Points on a hilly landscape, in no order, each with its height.
A ball rolls from a point to the lowest of its 2 nearest points, and stops where none of them is lower. Distance is the straight distance between rows; heights are no part of it.
J868: 103 118 104 74 103 106 113 90 107 119 118 94 159 67 88 115 110 87 80 89 96 129 104 105 104 91 53 120 118 95 79 88 112 103 118 114 108 84 94  (h 711)
J158: 97 88 113 77 116 111 127 91 105 110 76 110 73 93 109 138 96 89 82 94 93 130 112 124 113 107 90 92 100 106 105 92 111 106 108 95 76 64 73  (h 773)
J454: 100 108 111 131 62 115 108 154 66 72 107 129 87 110 122 74 125 107 81 113 93 107 78 104 90 94 116 108 80 116 134 107 87 112 105 102 130 124 108  (h 171)
J929: 96 84 97 127 103 89 83 105 102 113 125 103 74 101 108 81 78 130 87 87 94 137 79 103 105 80 98 102 85 105 110 87 90 90 144 102 116 115 102  (h 568)
J325: 97 107 116 84 79 92 131 95 113 78 100 124 128 93 89 118 98 54 119 97 83 104 83 95 78 115 112 99 118 93 111 105 105 106 85 106 59 75 109  (h 157)
J471: 78 93 93 149 110 101 101 145 100 103 92 111 55 124 113 87 93 108 93 101 128 107 110 83 116 109 99 95 73 122 100 94 103 78 113 78 144 115 96  (h 299)
J751: 97 110 95 65 85 83 109 88 115 97 113 114 84 103 105 99 109 86 108 92 80 103 94 85 88 129 100 83 112 108 102 79 86 98 93 66 81 78 110  (h 242)
J145: 96 118 105 89 104 92 84 100 74 101 100 90 79 89 101 94 81 134 92 113 84 98 97 113 113 83 115 97 66 114 107 94 96 94 93 67 75 95 122  (h 418)
J279: 85 73 82 75 88 86 116 107 119 120 98 149 75 99 92 106 76 73 114 107 112 100 87 72 121 110 100 110 111 79 101 77 93 75 111 108 97 90 112  (h 632)
J626: 94 97 82 143 104 106 80 106 92 114 99 95 89 113 90 86 61 103 103 89 115 98 124 68 143 60 117 91 77 107 97 127 105 75 110 79 96 99 93  (h 448)
J329: 91 124 139 61 91 109 120 118 84 93 121 99 64 93 113 126 105 116 86 83 72 85 97 96 99 91 93 75 102 111 111 89 95 124 82 83 119 45 112  (h 769)
J556: 104 108 105 90 103 72 91 73 94 101 110 91 124 102 89 115 91 95 85 102 108 73 103 90 129 80 102 119 101 77 83 90 108 93 87 118 117 82 93  (h 408)
J592: 113 58 100 108 89 97 79 68 88 120 94 107 70 109 74 98 102 114 107 84 99 101 73 122 124 72 134 85 113 85 105 126 90 118 98 102 93 100 121  (h 546)
J803: 120 122 96 77 92 87 95 124 87 103 94 68 57 95 90 100 70 126 74 102 80 126 95 89 113 94 99 127 83 124 93 89 109 127 82 83 103 115 126  (h 391)
J635: 99 116 121 59 86 89 105 104 80 104 121 115 71 89 92 107 104 130 65 103 79 86 107 101 95 100 117 92 97 105 92 81 102 124 92 100 129 69 131  (h 772)
J351: 90 109 100 124 91 99 84 97 99 70 74 79 167 91 111 124 88 54 127 101 123 76 87 117 81 111 100 121 113 90 107 109 96 103 72 104 76 104 108  (h 252)
J863: 84 101 79 116 131 120 81 124 75 91 80 90 69 106 91 65 94 133 75 114 77 83 100 113 92 115 105 108 63 99 87 108 101 83 101 76 97 121 130  (h 449)
J906: 99 80 130 104 119 90 106 94 122 138 102 101 92 87 73 95 97 104 128 96 103 114 99 108 87 81 104 93 99 105 103 114 118 85 101 128 97 99 80  (h 582)
J904: 97 110 106 102 118 102 96 102 127 103 103 68 129 73 114 80 94 111 151 99 129 92 102 113 65 86 81 99 90 97 115 93 104 76 94 98 86 120 93  (h 233)
J184: 76 84 112 81 98 107 120 91 94 115 113 135 136 92 104 129 116 96 102 79 84 112 101 105 109 101 99 65 117 88 114 100 112 95 115 100 70 52 86  (h 743)
J372: 96 105 90 112 116 97 112 101 78 102 89 116 34 107 80 97 73 128 71 105 98 89 87 123 105 103 120 81 91 90 77 102 105 115 88 100 133 90 128  (h 531)
J69: 83 96 101 85 87 96 81 77 84 98 79 101 156 118 86 106 87 78 108 114 81 93 105 113 75 103 144 101 99 91 100 111 111 113 78 120 91 80 98  (h 162)
J736: 98 99 103 125 120 90 112 101 126 93 111 104 87 104 125 96 113 119 113 104 112 95 99 130 93 90 93 79 103 94 109 88 88 85 109 108 102 104 75  (h 360)
J898: 93 89 96 103 118 83 67 92 102 86 84 76 108 106 89 132 109 87 114 110 132 59 105 115 116 106 98 95 114 97 78 105 89 99 66 111 106 88 105  (h 354)
J562: 92 110 120 76 92 89 148 85 110 93 106 131 83 94 91 105 94 72 119 92 80 92 90 86 92 127 98 72 114 81 109 97 120 84 93 89 73 65 114  (h 204)
J673: 106 103 103 124 101 117 112 106 82 83 82 110 97 118 82 68 103 107 81 122 60 92 85 105 106 95 135 116 80 88 105 129 99 99 102 101 74 107 107  (h 807)
J990: 81 100 82 102 127 74 113 128 124 85 106 114 135 93 106 138 125 103 82 105 127 87 98 100 130 107 85 100 107 78 94 79 122 89 77 124 104 99 103  (h 230)
J615: 104 121 106 79 104 114 117 103 107 115 114 86 71 92 111 97 52 97 96 78 73 109 89 64 101 93 86 120 97 90 105 89 101 97 121 99 107 96 88  (h 367)
J394: 109 89 97 87 121 112 119 128 140 125 85 88 91 89 110 129 97 104 111 92 119 138 101 91 93 106 80 105 117 106 114 96 115 122 91 119 101 129 78  (h 746)
J275: 91 86 82 94 102 76 87 76 111 86 90 100 104 98 76 79 78 92 118 111 137 101 79 103 122 84 100 98 91 87 114 88 110 72 78 107 94 83 142  (h 142)
J344: 75 102 95 128 89 86 72 129 88 115 116 103 65 108 115 74 98 132 85 103 112 102 129 97 118 76 116 95 71 109 107 90 94 83 95 71 146 109 112  (h 312)
J807: 94 96 106 113 102 81 119 92 85 106 96 123 43 106 71 92 78 111 94 101 106 122 73 108 94 123 117 76 93 116 90 102 121 101 102 77 107 82 139  (h 540)
J934: 93 96 94 138 94 132 103 116 97 114 112 100 69 125 110 89 103 114 85 85 81 130 93 84 97 122 99 86 94 127 114 96 92 108 137 76 124 102 100  (h 591)
J919: 101 101 89 107 97 76 80 91 105 54 100 111 109 90 124 111 100 93 97 115 137 85 73 133 105 96 91 110 116 85 106 78 68 93 112 103 107 96 114  (h 50)
J889: 88 82 84 128 115 110 98 122 101 100 103 109 76 107 124 95 104 111 109 87 121 102 119 104 89 118 79 83 88 119 93 108 96 78 129 90 122 138 74  (h 321)
J361: 92 131 100 102 106 81 120 90 91 82 95 116 97 90 96 81 68 93 95 129 97 90 104 107 99 102 124 89 73 98 106 93 106 78 88 110 97 75 108  (h 261)
J847: 105 111 70 127 89 77 95 115 94 84 86 104 116 125 107 72 63 74 107 116 125 90 130 63 121 86 104 117 77 90 98 111 117 81 96 107 123 136 81  (h 445)
J909: 83 93 122 97 117 118 124 89 94 62 92 108 101 120 84 81 107 84 79 108 72 99 94 120 108 98 108 118 89 79 93 111 103 99 106 94 75 64 99  (h 801)
J15: 89 78 89 120 117 107 122 89 147 109 86 107 114 124 120 75 131 89 116 97 109 116 126 114 86 130 104 98 95 81 121 88 119 71 97 82 82 108 83  (h 718)
J642: 112 121 104 106 122 101 102 92 97 120 108 56 110 82 80 77 108 138 84 98 81 113 76 110 86 84 77 117 105 101 70 118 127 115 99 92 102 121 126  (h 302)
J259: 107 98 139 80 101 110 108 81 72 127 108 94 76 77 90 109 78 108 90 84 64 119 68 101 91 85 83 105 98 103 81 123 121 107 125 96 83 80 110  (h 668)
J827: 99 101 90 76 73 112 110 91 105 107 115 114 125 116 105 106 127 77 111 85 74 95 93 68 89 133 92 86 138 93 97 96 89 115 100 91 87 81 95  (h 283)
J164: 102 108 108 96 96 88 59 99 109 88 119 65 131 73 105 109 92 128 142 94 144 80 110 90 80 70 99 100 91 115 107 99 102 97 89 103 96 126 110  (h 278)
J470: 101 119 92 143 87 104 84 92 97 72 106 77 137 111 123 97 125 97 133 89 122 81 95 89 105 104 95 75 107 110 105 110 92 94 83 65 79 110 101  (h 681)
J639: 109 104 103 61 108 90 113 82 88 89 122 108 89 96 75 107 111 115 61 101 87 106 93 115 92 107 90 108 113 99 66 98 105 124 100 117 117 80 113  (h 778)
J629: 122 92 95 132 110 127 108 78 120 116 88 77 103 117 69 66 114 81 75 79 84 139 78 117 91 114 77 135 105 92 91 112 126 114 124 79 120 114 108  (h 377)
J370: 91 82 87 93 107 110 68 89 98 115 114 71 79 112 88 89 100 150 95 74 95 104 91 101 120 81 99 94 92 98 101 94 95 112 98 74 106 104 115  (h 520)
J666: 102 115 113 118 88 112 116 156 84 99 110 105 60 110 106 66 119 130 81 106 61 102 86 99 77 103 116 97 95 111 119 107 86 124 96 108 132 129 114  (h 152)
J857: 105 77 104 123 89 94 93 77 99 108 81 113 118 113 91 89 114 59 112 120 100 90 85 105 91 112 108 109 126 88 79 133 84 99 111 120 96 96 85  (h 584)
J108: 85 92 97 84 98 87 115 103 131 113 98 135 113 78 100 96 93 79 123 103 114 123 87 94 91 103 98 107 100 90 115 87 107 70 107 111 79 104 101  (h 622)
J720: 105 100 120 57 93 122 121 94 94 119 100 102 96 72 90 116 97 77 93 87 69 130 92 90 89 103 76 115 113 112 94 111 106 102 118 94 75 86 90  (h 680)
J263: 91 91 86 53 111 130 106 105 127 119 106 81 106 83 108 128 94 112 107 70 116 137 99 84 102 105 68 99 117 105 107 86 101 118 100 96 92 98 95  (h 754)
J23: 109 91 71 92 85 66 83 77 93 109 100 112 90 123 96 75 95 91 87 111 91 104 131 97 109 119 103 107 103 98 70 80 88 99 89 97 122 104 83  (h 496)
J768: 91 112 73 118 99 141 98 95 84 106 90 111 136 115 131 116 103 84 80 91 94 98 117 84 121 103 93 80 106 109 96 114 81 99 119 89 101 81 75  (h 616)
J686: 109 101 89 55 91 121 109 103 116 132 118 97 116 90 117 143 94 97 104 75 99 113 126 76 99 103 81 80 133 90 110 85 78 124 104 134 114 84 89  (h 764)
J938: 99 76 109 111 121 114 138 84 110 86 77 116 79 114 79 96 89 74 90 91 115 122 65 101 117 120 85 127 92 83 119 109 131 75 105 72 82 77 125  (h 787)
J846: 101 115 124 97 114 107 123 136 86 86 112 106 67 92 90 96 104 136 85 125 77 79 90 110 66 89 128 92 94 117 95 116 96 127 105 131 115 111 108  (h 182)
J88: 91 105 127 106 117 101 98 102 81 82 83 77 89 93 94 104 105 122 101 116 89 111 90 123 120 89 95 100 59 126 113 110 112 81 89 70 49 66 105  (h 438)
J597: 111 99 119 116 91 70 128 115 125 84 107 123 79 96 122 112 123 84 122 110 111 91 103 118 85 116 108 71 112 107 114 85 83 90 100 121 92 111 88  (h 394)
J993: 76 110 119 102 123 119 104 119 89 64 90 99 118 84 101 97 108 111 114 125 105 84 95 105 91 102 96 92 77 119 106 115 103 78 98 86 60 86 106  (h 467)
J375: 96 111 110 68 94 96 96 104 120 111 130 107 92 80 104 107 92 108 117 96 93 83 97 61 99 88 90 113 104 102 102 81 88 83 113 103 92 98 92  (h 345)
J987: 94 125 106 69 78 71 92 128 94 103 112 115 96 85 95 82 81 137 98 119 100 79 124 85 72 91 135 99 73 111 118 72 103 104 86 107 121 116 129  (h 300)
J388: 94 67 110 103 116 117 112 83 86 79 86 119 84 123 73 89 102 89 86 85 98 88 73 106 132 96 90 104 93 62 100 127 117 85 97 97 92 61 114  (h 793)
J435: 125 116 92 88 83 86 90 100 77 104 96 70 93 89 98 95 95 137 71 100 88 125 107 112 116 77 113 107 94 113 109 100 88 126 91 74 80 120 128  (h 403)
J456: 94 88 94 131 93 126 102 94 97 131 95 123 101 119 111 127 96 78 93 85 110 120 122 75 146 92 105 82 106 122 108 114 98 91 126 68 95 81 72  (h 631)
J733: 121 91 91 114 103 125 113 93 126 110 81 97 110 96 101 86 119 75 98 90 117 141 86 113 84 120 74 132 118 108 96 103 106 117 123 97 114 131 96  (h 396)
J221: 76 97 87 113 122 78 127 130 102 86 90 135 114 103 89 122 118 92 92 111 134 103 97 86 141 114 86 85 92 104 99 90 129 77 80 93 95 81 111  (h 269)
J843: 102 111 109 132 85 70 89 112 98 90 120 108 74 109 124 82 99 119 116 107 114 89 117 116 112 83 111 72 83 109 115 89 84 86 103 96 124 113 93  (h 330)
J299: 128 123 113 70 107 91 109 104 113 105 105 60 76 92 105 101 82 110 88 95 84 130 89 83 108 83 70 138 94 113 101 84 109 115 91 101 109 107 95  (h 381)
J73: 97 80 96 78 96 113 108 113 115 126 93 131 63 96 75 107 74 69 135 94 107 92 89 54 98 114 108 107 117 106 95 110 88 93 105 106 92 104 99  (h 639)
J623: 103 86 84 118 113 104 118 119 134 87 71 94 106 116 133 104 118 90 123 104 133 98 137 99 105 130 97 91 82 87 136 86 126 81 76 93 94 133 80  (h 728)
J75: 122 75 107 90 96 103 83 77 86 120 102 80 66 97 75 104 104 146 73 72 84 103 74 125 123 64 108 103 115 78 95 107 94 126 106 96 96 107 127  (h 534)
J876: 113 145 88 103 109 77 123 99 100 77 91 94 79 94 95 63 68 90 96 126 101 101 114 93 98 125 94 110 70 112 97 81 114 73 88 79 97 106 114  (h 287)
J369: 88 87 103 67 101 106 107 75 102 114 105 121 131 87 95 131 106 83 81 80 98 114 101 116 107 100 79 102 121 67 83 97 119 98 110 110 98 63 97  (h 727)
J739: 84 112 101 63 81 79 87 137 98 71 94 116 117 84 125 119 99 95 109 114 121 75 117 95 90 116 100 110 90 100 130 68 85 89 87 112 98 111 109  (h 266)
J19: 116 88 111 96 88 127 92 105 88 119 128 87 87 112 111 103 121 128 92 80 73 119 112 104 107 86 87 79 99 107 118 96 69 118 121 113 110 79 82  (h 549)
J921: 89 100 115 127 90 76 114 115 86 115 107 113 43 105 81 81 57 115 105 97 99 127 78 87 117 88 119 83 75 101 112 100 124 81 116 93 103 91 134  (h 550)
J838: 112 96 108 107 97 100 86 92 80 135 115 107 62 103 93 106 102 145 61 102 71 84 109 110 115 72 120 98 95 88 90 95 83 110 129 121 122 101 98  (h 504)
J834: 97 82 86 98 107 111 103 108 124 107 93 93 87 117 114 95 84 115 119 91 130 130 110 104 83 101 106 88 98 106 136 87 102 124 97 116 127 131 74  (h 739)
J502: 101 99 74 109 73 79 65 95 84 103 88 114 70 131 121 91 81 96 80 112 112 85 127 107 114 100 121 106 96 92 86 82 77 112 91 87 148 104 101  (h 508)
J782: 115 93 96 88 103 119 128 105 132 106 78 113 111 79 92 130 113 55 85 98 102 121 86 98 100 121 82 134 135 92 87 113 109 122 107 111 95 112 92  (h 415)
J995: 79 108 106 108 102 95 81 72 104 99 83 81 169 97 84 104 89 72 128 96 116 79 88 119 89 88 112 100 111 80 95 115 112 95 72 108 97 77 120  (h 223)
J935: 116 111 120 97 108 75 117 83 102 91 116 104 97 78 85 116 116 83 77 108 103 105 81 113 111 97 76 115 120 106 65 108 100 102 104 104 101 91 93  (h 788)
J572: 109 102 98 109 86 108 98 100 84 73 104 92 141 104 111 95 130 88 107 108 93 99 108 116 73 118 99 95 114 104 94 114 92 111 97 107 86 111 77  (h 644)
J685: 101 82 69 100 85 82 77 91 97 110 92 106 108 119 125 95 85 82 94 94 118 112 146 92 110 108 89 99 106 106 89 88 86 89 114 93 121 123 63  (h 478)
J849: 90 104 119 66 85 108 121 93 87 94 100 119 143 100 81 105 95 80 93 101 73 104 93 99 78 105 118 109 107 92 103 115 116 114 102 128 90 75 92  (h 92)
J546: 81 85 78 106 113 76 98 105 123 90 92 101 130 90 92 126 94 93 120 106 146 83 89 101 134 90 88 96 115 71 112 87 115 73 79 125 99 82 128  (h 184)
J297: 101 76 126 91 104 111 75 88 80 129 118 99 69 103 89 110 97 129 86 83 74 75 101 93 143 61 104 107 79 94 102 101 95 91 113 102 102 70 90  (h 485)
J138: 130 136 99 126 86 87 116 101 95 92 103 89 120 98 105 77 86 92 84 104 99 134 102 84 99 86 95 124 90 106 107 109 116 107 112 119 115 142 80  (h 475)
J131: 93 122 114 82 117 115 102 116 93 52 98 100 112 85 110 98 106 95 90 128 94 70 113 116 72 106 99 119 87 99 95 101 93 93 108 110 80 101 93  (h 495)
J514: 97 102 110 89 82 104 116 105 104 114 110 119 103 99 116 137 102 87 108 75 91 92 93 80 131 79 100 83 115 84 125 88 99 105 100 105 89 68 80  (h 756)
J424: 101 114 111 75 104 136 94 118 83 71 119 85 116 85 129 91 116 123 118 103 73 61 112 93 47 103 96 102 97 111 104 101 79 105 109 97 82 111 87  (h 521)
J499: 97 124 79 126 77 101 85 95 80 94 79 103 79 129 111 93 88 79 97 113 112 74 111 87 118 119 133 80 108 99 88 103 80 126 72 67 134 91 117  (h 516)
J825: 119 118 124 96 115 111 115 110 96 103 116 62 89 83 101 81 117 120 91 113 62 118 87 114 63 93 75 120 99 119 76 110 102 115 113 112 90 113 100  (h 262)
J702: 109 107 82 110 96 93 114 116 134 91 83 112 107 95 133 133 110 67 102 109 114 96 116 95 113 134 101 98 121 75 102 88 101 111 83 107 94 126 87  (h 454)
J731: 92 101 101 106 105 82 118 100 126 97 109 129 105 77 123 143 118 82 99 106 108 115 105 123 94 123 99 72 131 95 95 85 100 102 101 117 84 100 90  (h 433)
J901: 116 95 110 90 86 108 128 109 123 126 105 93 130 89 109 143 117 71 113 81 79 119 124 95 91 99 97 90 133 91 108 96 91 124 84 146 91 92 70  (h 774)
J585: 89 105 98 107 111 92 97 88 126 100 124 104 137 66 116 92 107 109 131 91 132 115 75 135 55 96 84 89 117 95 103 88 100 88 113 99 96 107 110  (h 175)
J20: 99 86 93 135 99 121 86 109 84 103 92 97 50 106 102 92 74 108 67 85 72 138 74 105 100 104 116 105 79 103 116 93 80 103 147 83 106 109 110  (h 580)
J992: 102 80 97 116 100 95 118 137 123 85 88 88 79 126 118 94 114 119 124 86 142 112 125 102 89 118 91 90 84 113 132 86 117 100 88 98 121 148 72  (h 734)
J139: 108 72 115 86 86 101 54 86 99 106 94 83 123 73 102 103 118 88 140 107 108 71 114 127 59 85 103 121 102 98 86 111 82 97 107 126 95 123 88  (h 599)
J886: 94 86 99 139 142 122 102 105 117 112 82 78 81 103 100 79 92 109 108 95 108 106 99 106 81 104 81 112 75 109 92 117 111 75 121 101 106 139 81  (h 348)
J850: 86 98 80 84 94 94 87 86 111 76 130 117 130 93 128 103 120 116 103 101 115 91 82 124 71 101 88 92 126 91 105 71 77 97 126 96 100 94 111  (h 110)
J54: 108 135 123 113 74 72 118 113 90 74 105 120 105 100 107 94 83 89 108 130 82 71 104 98 93 90 136 83 85 102 128 90 85 95 90 132 104 91 108  (h 229)
J554: 113 114 100 110 114 138 76 60 79 103 111 73 121 83 115 117 98 115 82 91 102 93 91 125 103 65 90 105 107 101 83 116 82 120 118 99 110 90 102  (h 461)
J453: 96 101 101 124 79 78 96 96 88 82 75 111 98 131 99 115 108 66 105 117 108 71 99 108 109 140 124 79 120 103 85 115 84 113 77 97 106 81 103  (h 530)
J144: 118 91 95 73 113 113 121 106 143 92 75 98 89 94 99 137 116 67 98 97 110 102 105 104 112 117 94 122 118 78 96 94 106 123 63 107 91 102 92  (h 434)
J188: 98 119 89 103 120 85 115 101 102 79 100 107 68 101 113 71 100 101 85 117 98 101 122 112 81 145 81 108 85 110 70 87 98 72 110 75 103 120 89  (h 309)
J892: 102 93 82 129 116 91 85 95 107 109 94 82 95 121 87 80 89 88 114 100 123 78 124 68 134 86 96 110 90 96 85 114 104 75 84 101 114 116 80  (h 430)
J537: 109 106 100 101 110 106 75 64 89 105 106 83 134 96 103 126 103 89 88 99 101 64 101 102 104 87 105 110 127 90 69 113 87 111 110 116 117 88 89  (h 435)
J278: 119 66 126 109 86 84 94 79 111 141 106 95 85 91 75 95 109 107 127 91 96 121 86 114 96 62 130 80 107 104 114 116 96 115 102 112 89 108 95  (h 561)
J220: 108 100 90 132 83 125 90 107 78 70 115 100 158 96 121 95 149 98 116 91 108 107 84 103 85 106 89 99 110 117 115 101 102 101 106 74 60 99 96  (h 665)
J359: 102 94 79 131 94 140 94 108 74 100 87 117 106 133 115 89 120 94 84 100 99 110 115 96 106 122 102 86 95 125 103 120 94 111 119 91 125 118 88  (h 602)
J246: 86 88 80 59 89 90 81 125 120 81 84 111 124 87 123 138 95 84 130 108 127 75 87 91 76 117 101 106 122 94 119 83 80 113 85 115 88 108 130  (h 241)
J806: 110 102 106 71 72 113 84 121 71 72 99 77 142 93 125 98 118 108 125 95 81 75 131 99 58 100 105 112 74 104 120 99 100 108 97 120 84 132 79  (h 542)
J363: 89 105 122 76 107 122 118 85 84 115 107 107 82 81 81 106 77 104 116 83 82 80 76 84 76 100 102 79 114 96 84 138 113 110 106 107 94 82 110  (h 655)
J690: 101 94 66 121 108 101 106 78 113 117 111 103 98 116 67 60 88 95 82 76 86 134 80 83 85 119 92 114 109 90 67 110 121 99 126 87 125 126 117  (h 356)
J295: 105 107 108 90 94 123 125 102 119 127 110 109 141 62 101 122 130 81 100 83 84 136 86 108 91 101 62 105 126 102 92 102 109 102 122 90 71 79 99  (h 695)
J213: 90 120 95 76 86 55 82 114 92 74 106 110 110 89 93 97 81 103 108 130 130 65 121 92 94 107 113 105 77 110 114 62 106 74 71 114 116 93 134  (h 285)
J44: 94 72 121 124 90 111 82 96 108 101 77 98 141 87 99 89 133 60 130 114 100 83 102 141 69 94 97 121 122 88 78 126 86 102 117 120 86 109 76  (h 607)
J864: 101 87 95 96 117 92 87 59 94 93 78 82 103 114 70 105 92 80 98 102 125 74 95 111 127 89 100 112 112 65 75 112 112 104 64 96 112 75 113  (h 383)
J130: 112 95 102 75 77 102 92 114 103 87 104 92 128 90 126 88 110 92 119 98 93 101 120 87 93 96 84 130 84 106 124 87 93 90 100 103 82 135 71  (h 558)
J818: 96 89 83 92 89 93 53 90 81 95 114 102 110 105 98 93 124 120 86 97 102 94 95 100 127 92 93 107 101 114 90 95 78 100 97 65 95 100 112  (h 503)
J983: 119 110 111 98 97 94 103 105 87 65 98 115 72 93 87 100 101 85 91 122 96 99 69 107 107 104 103 117 98 119 90 111 82 109 101 98 98 104 112  (h 795)
J294: 95 94 96 109 82 102 73 95 72 117 112 110 103 105 92 102 81 114 89 92 92 91 99 76 145 59 120 106 89 98 103 111 101 93 115 93 99 90 95  (h 466)
J890: 109 83 96 119 117 100 88 90 106 140 94 55 88 116 70 81 115 124 94 86 89 149 105 102 102 113 81 100 96 123 79 115 131 104 103 75 100 125 105  (h 373)
J955: 92 95 106 69 94 115 106 101 96 118 109 112 71 101 64 85 86 96 112 82 74 95 73 58 82 121 112 91 107 105 93 118 108 106 105 81 95 105 124  (h 646)
J150: 108 126 88 123 98 83 121 91 110 95 86 114 137 104 101 88 72 62 91 103 112 112 104 74 117 88 106 121 92 89 106 107 121 94 98 108 113 113 78  (h 460)
J997: 88 118 98 108 93 80 99 109 90 105 117 104 80 101 102 81 53 145 85 96 91 118 80 95 103 69 119 104 72 92 129 84 119 98 117 97 115 103 126  (h 557)
J926: 115 98 107 97 106 120 97 77 81 125 112 87 80 103 95 105 109 129 72 96 67 114 111 133 100 89 105 68 106 105 84 111 87 130 113 114 104 86 96  (h 526)
J141: 90 101 96 93 93 103 96 91 92 123 118 108 142 111 117 104 104 105 97 97 82 86 125 84 94 85 105 94 100 89 104 93 93 88 121 126 108 87 65  (h 600)
J92: 90 100 89 64 112 110 106 100 108 111 88 104 102 84 115 144 88 91 88 92 107 116 119 89 127 111 88 100 100 102 107 74 111 100 86 77 84 81 86  (h 765)
J427: 91 101 94 82 125 117 83 107 79 97 91 72 101 112 93 74 106 136 87 114 75 85 132 107 86 107 102 111 72 108 84 104 110 97 90 88 97 120 92  (h 429)
J249: 92 91 110 126 97 121 123 95 110 79 86 109 114 100 86 106 118 54 132 123 104 78 72 103 90 115 102 95 126 90 94 135 81 96 107 114 70 86 112  (h 563)
J240: 96 82 103 96 107 74 91 80 114 71 98 111 105 89 98 97 92 104 94 114 137 104 77 138 120 72 99 113 82 83 123 74 97 72 102 112 97 79 114  (h 100)
J659: 100 95 99 96 88 112 92 93 86 134 117 109 125 110 110 111 102 110 92 89 84 136 133 104 105 96 101 63 96 122 104 99 89 98 119 117 105 81 70  (h 575)
J137: 94 119 117 80 96 115 117 121 97 103 131 90 113 95 124 135 120 119 103 77 78 88 105 90 103 92 88 67 116 99 128 77 91 115 87 89 94 51 89  (h 763)
J39: 98 98 108 80 101 79 65 91 123 100 108 66 116 102 103 118 100 120 131 99 133 52 123 92 87 99 110 89 103 99 103 84 90 97 71 116 108 98 104  (h 316)
J654: 112 104 103 116 74 100 96 125 78 85 80 112 67 122 94 70 107 91 91 126 77 69 98 102 108 94 133 115 90 90 110 118 66 106 90 110 104 123 114  (h 802)
J786: 113 76 101 48 79 89 52 84 101 107 87 80 127 89 101 100 108 88 116 106 103 94 134 96 86 95 102 130 91 111 99 90 88 99 83 110 91 127 86  (h 577)
J775: 110 106 104 106 73 87 75 91 86 108 101 89 124 112 113 93 103 95 119 111 79 80 120 84 92 98 119 94 106 98 99 115 87 110 101 112 102 117 80  (h 623)
J442: 92 106 86 90 112 109 88 108 116 62 70 98 124 83 112 142 87 67 107 107 140 81 80 111 101 114 104 116 112 88 113 91 83 109 72 111 87 99 117  (h 209)
J712: 109 107 99 119 100 66 103 86 83 114 107 105 65 112 89 90 103 134 63 108 89 88 111 134 118 82 134 75 102 82 87 93 98 113 94 112 122 98 106  (h 519)
J61: 92 101 79 113 98 79 85 81 125 118 93 98 119 113 112 94 102 78 122 99 123 103 130 76 115 108 90 102 115 87 89 92 103 75 93 81 93 112 81  (h 455)
J860: 111 103 90 101 76 98 94 110 81 71 81 117 55 102 74 83 94 81 88 133 94 68 74 104 114 100 129 112 98 91 100 102 77 113 80 102 113 91 152  (h 799)
J422: 101 104 104 138 109 97 100 90 118 96 102 71 107 128 99 88 136 98 138 100 114 70 109 88 120 104 100 71 104 94 106 109 104 85 67 84 86 95 94  (h 694)
J368: 108 83 99 96 123 115 113 84 113 96 68 103 66 108 96 105 81 87 78 98 113 140 93 123 113 120 96 122 87 112 108 90 114 100 100 83 90 88 91  (h 781)
J716: 115 99 99 108 104 86 98 83 99 114 103 75 126 107 80 95 122 109 99 89 107 141 118 109 101 105 94 80 108 127 93 108 118 117 82 100 105 113 91  (h 413)
J8: 99 94 85 90 130 120 77 93 87 104 82 81 120 101 90 97 97 107 87 104 112 89 132 95 97 93 97 114 89 110 78 115 108 102 84 110 119 125 78  (h 402)
J564: 103 112 79 110 130 105 108 88 97 106 107 99 72 112 89 76 88 101 72 98 91 113 101 84 94 129 82 108 101 108 61 98 110 97 107 85 121 114 94  (h 333)
J25: 111 119 109 122 70 98 115 136 85 65 108 119 114 111 122 78 111 95 110 111 85 84 90 90 81 92 114 99 98 101 137 102 87 115 98 119 103 113 83  (h 197)
J360: 109 101 93 110 105 134 75 86 70 83 106 87 105 102 96 112 124 116 71 89 100 97 84 116 130 93 79 91 107 116 82 122 82 125 108 82 101 84 103  (h 483)
J46: 95 75 77 112 147 110 87 111 102 127 85 77 82 103 90 89 76 115 89 92 127 119 120 90 96 101 75 115 81 119 68 115 119 95 104 109 130 138 72  (h 374)
J490: 88 96 92 115 125 113 88 93 85 127 102 66 88 101 72 89 87 130 92 76 97 128 65 85 105 98 77 111 94 103 58 124 141 107 117 72 102 113 126  (h 337)
J571: 125 130 115 94 94 87 120 128 79 84 132 93 103 88 103 82 115 135 86 121 67 97 90 89 68 96 92 103 94 117 92 101 98 111 111 116 105 130 103  (h 220)
J813: 102 96 94 119 89 101 105 83 100 81 71 110 83 105 92 108 88 46 126 121 118 72 87 106 110 117 115 80 114 97 110 108 76 88 88 114 84 74 117  (h 545)
J916: 86 93 81 131 118 105 124 87 133 112 98 107 107 148 90 81 132 94 125 95 108 83 106 79 106 127 96 78 105 80 113 99 118 68 87 70 86 87 105  (h 706)
J791: 108 119 117 69 85 92 83 113 106 115 139 91 101 78 99 96 100 146 112 102 96 70 114 62 69 83 116 100 95 124 100 86 94 109 111 117 106 111 112  (h 320)
J844: 91 98 118 67 106 79 121 102 129 124 107 102 116 70 91 101 104 100 129 102 91 116 110 105 68 99 97 99 100 107 102 86 110 84 86 113 77 103 82  (h 605)

For each start below, name the point where the ball stops.
J130 => J442
J863 => J442
J144 => J666
J860 => J919
J955 => J919
J44 => J892
